A landscape with many valleys, sampled at points; each row gives a point and its height.
A ball rolls from a point to whichever of its 2 nearest points has the largest drop for the distance, and stops where none of them is lower. Distance is the straight distance between rows; heights are no part of it.
fas height 281: [114 115 139  98 144 178 131 145 100 115 152 143  83 124 157 163 159 111
 118 141 100 159  72 119  91]
bute height 169: [132 129 144  87 133 205 157 118 144 135 135 134 147 107 135 126 101  90
 140 125  87 168  93 139 140]
vir height 325: [113 136  99 147  79  69 104 172 163  85 114 114 130 104 130  95  75 151
  95 136 214 101 227 129 166]
gup height 163: [120 134 140  98 116 106 101 175 133  69 146 178 105 102 187 149  79 174
  95  84 170 124 154 104 149]
lesa height 730: [128 124 167 168 134 148 194 142 145  79 100 160 143 116  68 119 129 101
 137 170 167 142 172 152 140]
suke height 744: [122 129  97 175 140 112 105  91  97 200 132 106 135 173 117 131 170 113
 167 134 112 122 110 118 126]
Ral height 797: [123 130 128 120 136 177 135 102 126 192 140  99 166 128 120 100 121  96
 174 132  53 153  64 152 145]
tobu height 120: [140 103 163 159 145 107 123 132  77 152 111 122 109 143 144 171 168 168
 143 108  81  99  98 167  95]
Raz height 605: [124 136  85 149 129 117 107 101 200 104 128 138 157 105 125  70  90 134
  95 121 189 118 187 134 150]
zan height 757: [104 122  68 146 144 138 113  88  96 190 130 109 124 172 121 131 172 100
 161 157 123 136  78 113 128]
dis height 435: [149 150 101 118 141 161 134  68 171 158 143 121 199 104  99  57  75 133
 123 121  93 119 116 132 177]
toku height 352: [140 129 126 189 157 143 125  72 174 171 129 114 207 147 109  68 128 128
 165 130 112 112 141 138 167]
dimat height 638: [140 155  51  93 124 130 103  81 144 150 151  76 127 141 116  83 127  94
 113 148 119 151 121  69 121]
lig height 225: [136 124 140 104 149 148  98 121 123 147 130 141 119 134 167 137 125 160
 138  84  61 125  89 137 116]
git height 208: [117  94 152 152 153 153 160  95 159 177 115 128 202 129 115 107 124 111
 185 121  78 109 109 184 163]
mave height 196: [124 108 143 121 150 139 130 141  79 122 134 151  83 133 153 173 176 143
 123 135 103 133  80 135  91]
Pizi height 246: [145 109 171 139 135 106  97 153 105 141 114 146 104 120 212 159 106 219
  95  85  97  84 141 165 148]
Fegar height 859: [117  81 186  94 156 177 147 139 133 134 120 138 152 123 164 147 127 125
 152 115  62 121  90 210 125]
Fem height 144: [135 145  85  88  87  88  95 156 164  83 154  95  99 137 155 110 105 112
 110 103 173 117 166  70 109]
bano height 675: [150 148  97 123 116 116  95 100 155 158 139 124 139 140 141 101  88 135
 120  80 131 108 156  98 150]
Rero height 900: [119  90 176 123 150 174 164 149  91 136 127 136 108 120 144 169 166 112
 147 147  84 135  70 180  96]
lazun height 285: [122 149  98  79 142 187 125 106  97 167 151 105 116 121 146 118 125 101
 142 141  66 178  53 120 133]
Mubu height 357: [119 145 128 157  93  72 125 164 158  73  98 116 140 104  89 106  89 152
  99 160 211 116 220 120 158]
Tilus height 330: [103 150 134 134 106  91 145 177 150  50  95 146 137  83  75 123  87 153
 105 150 204 130 196 133 153]
fatuz height 328: [128 128  97 123 143 127 118 119 107 144 135 130 104 146 130 150 149 107
 137 124 129 140 101 108 105]
biba height 772: [104 136  77 130 149 162 119  90 101 191 136 101 130 149 121 116 147  95
 158 156  93 159  67 130 128]
Robep height 635: [132 133 108 151 107  98 115 128 195  85 123 130 140 111 114  70 102 130
 105 135 197 119 212 127 132]
vudat height 658: [152 150  68 102 115 129 105  80 176 140 157  76 137 141 110  56 112 100
 107 140 129 140 150  78 114]
Voma height 564: [122 125 106 142 137 146 139 116 201  94 120 163 158  93 114  84  96 116
 111 133 172 136 175 142 146]
sif height 450: [102 138  99 101 125 144 153 165 125  89 153 131  81 127 109 152 156  79
 129 158 174 167 115  99  87]
vinel height 104: [132 128 174 129 117  94 123 148  35 114 105 129  75 132 121 191 192 177
  96 155 125 109  92 127  97]
dudo height 201: [151 121 157 146 141 115  83 140 102 158 123 128 100 140 200 164 131 207
 115  82  75  81 119 156 123]
Mon height 288: [123 109 139 184 158 132 150  89 165 169 107 140 214 131 116  90 129 131
 168 116 104 100 136 173 178]
zaz height 700: [164 154  81 147  96  86  86  94 152 182 154  93 144 155 154  97  89 131
 114  93 136  91 163  89 155]
venot height 363: [102 123 120 100 138 164 144 158 100 101 159 144  80 119 140 165 159  96
 122 149 149 170  84 105  92]
Tobe height 715: [133 134 153 159 136 135 165 138 142  96 117 142 129 125  77 125 141 104
 146 161 165 145 169 125 119]
puz height 68: [121 123 142 174 124  87 123 125  43 158  93 120  95 156 106 183 183 158
 132 150 131 108 103 133 108]
tar height 832: [119  94 166  70 153 182 134 124 141 155 128 124 176 116 156 118 108 124
 155 112  36 133  76 204 146]
ditud height 397: [146 149 115 146 145 160 127  71 168 171 139 112 191 130  99  59 106 115
 146 127  90 128 116 126 168]
lor height 300: [ 98 138 135 112 118 106 157 193 148  46 113 170 130  76  94 141  97 152
 106 133 200 134 181 139 145]
lof height 282: [131 125 127 106 153 151 100 118 106 145 144 130  98 139 171 149 146 157
 121 103  72 144  78 115 102]
rosu height 211: [138 126 132 131 144 150 130 101 139 169 129 134 156 131 130 120 115 119
 158  97  82 123 103 139 142]
dev height 247: [127 117 198 155 128 120 189 138 101 113  79 159 150 115  77 157 145 116
 147 151 133 123 138 158 139]
Notaz height 215: [132 141  97  98  81  76 100 172 126  84 160 102  81 135 167 150 109 127
 114  98 174 114 158  74 117]
Loz height 883: [129  79 197 107 154 168 155 155 111 122 113 136 126 123 160 170 156 124
 147 133  66 120  93 198 100]
toz height 516: [117 131  84 127 118 137 137 130 136 112 143 113  97 142 102 129 163  78
 133 178 174 155 134 101  86]
ren height 341: [114 129  94 110 151 143 104 115  91 156 143 130  97 148 150 154 153 124
 136 123 103 147  72 111 104]
ditil height 168: [128 107 157 139 144 175 175 127 130 136 124 145 144 119 118 142 131  80
 164 134 104 149 108 159 124]
nisa height 298: [110 152 201 109  96 102 166 175  92  71  95 157 123 106  68 177 124 164
 105 149 165 127 130 117 122]
nud height 524: [130 126 105 134 147 176 147  96 201 119 120 149 183  89 104  65  93 106
 114 146 153 142 156 144 160]
Nufiz height 384: [120 126 147 105 136 128 147 163  90  80 150 162  81 123 126 170 149 123
 125 134 141 152 107 108  90]
zeki height 685: [137 139 119 151 113  91 123 137 136 112 129 126 115 146 108 139 139 111
 136 129 168 124 170  95 110]
gufe height 784: [133 146  90 125 143 160 123  85 120 196 145 101 153 140 106  94 131 100
 158 137  78 155  84 116 138]
Levep height 679: [141 139  68 104 105 106 101 101 190 106 153  72 123 139 117  64 122  90
 104 142 159 140 166  81 102]
nubi height 701: [139 135 132 161 134 118 144 125 119 120 123 132 117 139  95 132 155  97
 138 149 152 136 148 114 110]
rigi height 86: [113 114 159 108 133 114 103 168 129  72 136 179 102  89 205 161  90 195
  75  89 139 128 144 129 161]
lek height 213: [132 110 205 138 126 115 170 147  80 118  67 155 139 125  92 180 149 155
 129 135 115 107 120 173 127]
rap height 736: [141 136  95 191 128  82  99  95  97 181 129  95 129 176 124 128 159 120
 149 127 132 111 154 104 134]
Gari height 343: [133 131 172 114 119 105 141 175  92  77 136 156  90 124 132 175 141 157
 109 122 149 136 123 116 106]
sovil height 689: [127 129  86 126 100  99 110 137 186  81 140  86 112 144 109  71 138  88
 111 148 177 143 181  90  89]
bim height 85: [134 137 161 148  97  69 124 141  37 143  88 120  88 141 105 188 176 169
 113 148 143 105 110 119 116]
tani height 158: [146 101 160 145 148 115  98 132 107 167 108 117 123 142 177 156 148 191
 152  89  55  83  97 173 114]
fogeg height 142: [117  93 164 145 146 172 168 120 141 167 120 125 176 128 119 123 136  92
 184 127  82 127 104 183 140]
tav height 644: [144 144  93 134 117 125 111 100 184 132 135 143 146 116 129  93  85 126
 112  97 162 111 168 114 152]
nukom height 565: [102 136  47 102 115 128 121 116 140 124 143  92  95 152 121 105 159  78
 118 174 163 164 124  81  98]
redud height 137: [127 115 146 118 150 143 119 112 136 156 121 152 161 131 153 131 105 149
 140  85  76 112  99 164 141]
Kiza height 728: [142 149  74 174 124  82  88  89 127 186 145  83 142 179 129 105 154 114
 129 129 143 109 152  86 134]
zufan height 176: [139 104 198 131 134 126 159 146  73 112 103 144 106 125 122 182 173 152
 124 142 100 111  93 167  99]
funu height 216: [118 142 140 103 100  91 120 180 117  63 135 150 103 105 143 154  90 166
 107 103 188 126 166  97 135]
nur height 607: [115 145  45  89 129 132 111 102 130 149 145  94 105 155 131 112 143  83
 122 152 131 164 113  77 114]
rel height 270: [138 141 114 122 135 141 123 106 139 155 140 133 135 138 125 115 122 103
 141 108 115 131 118 110 120]
bubom height 87: [117 105 159 107 140 203 172 134 148 125 133 149 153 109 132 133 113  87
 147 122 102 160 112 166 138]
Liv height 276: [128 142 190 143 109  99 170 148  95  97  80 159 129 118  67 161 136 139
 123 155 158 123 148 133 130]
Lubis height 136: [128 114 177 127 139 122 143 154  60 106 124 145  75 126 139 183 196 166
 103 156 113 114  80 143  83]
Motis height 280: [138 137  90 149  80  80 101 143 164 120 138 113 129 122 149  90  69 136
  98 116 201  92 214 108 161]
viled height 480: [137 146  96 110 145 176 138  77 194 135 131 135 180 101 107  53  78 115
 111 128 120 134 139 136 175]
fori height 717: [158 148  91 185 112  81  83  89 147 185 147  84 155 176 136  94 123 124
 120 118 147  93 180  90 146]
garez height 92: [132 111 140 164 141 106 130 122  64 159 105 128 104 148 116 172 179 147
 151 125 108 110  93 147 106]
Dini height 259: [ 98 152 146  94 104  96 144 200 133  33 129 153 107  98 104 144  94 156
 112 116 200 130 173 114 133]
gabas height 217: [148 143  82 121  84  85  93 137 168 111 151  99 119 139 155 101  91 122
 111  99 179 106 186  77 136]
Vun height 174: [125 111 163 123 129 115  88 158 119 111 132 168 103 102 220 156  89 209
  75  89 112 106 143 143 153]
Dof height 667: [137 134 103 130 108 100 120 141 168  91 135 117 115 136 105 105 129 103
 125 134 176 130 181  93 112]
Vedo height 239: [122 133 120  87 139 200 143 122 111 148 143 117 122 115 143 132 129  85
 133 139  90 180  73 122 121]
Fet height 813: [126 101 156 101 138 176 147 110 141 177 135 107 182 116 133 108 106 108
 175 120  39 144  67 192 152]
Kabib height 319: [130 136 200 112 104  96 144 177  77  78 106 160  98 112 113 185 133 190
  93 130 145 118 123 124 124]

Where does a ball stop that starts at each point below?
Liv | puz
Tilus | rigi
Mubu | Fem
mave | puz
Levep | puz
lesa | puz
Voma | fogeg

Call two points neighbours if one is among the 2 nearest of the other. Go from one point of each pair to the other, from neighbour to neighbour, staying as low as possible. Name the highest point that can't be avoided.
fogeg and bubom | ditil
puz and Fem | Mubu
rigi and puz | Pizi
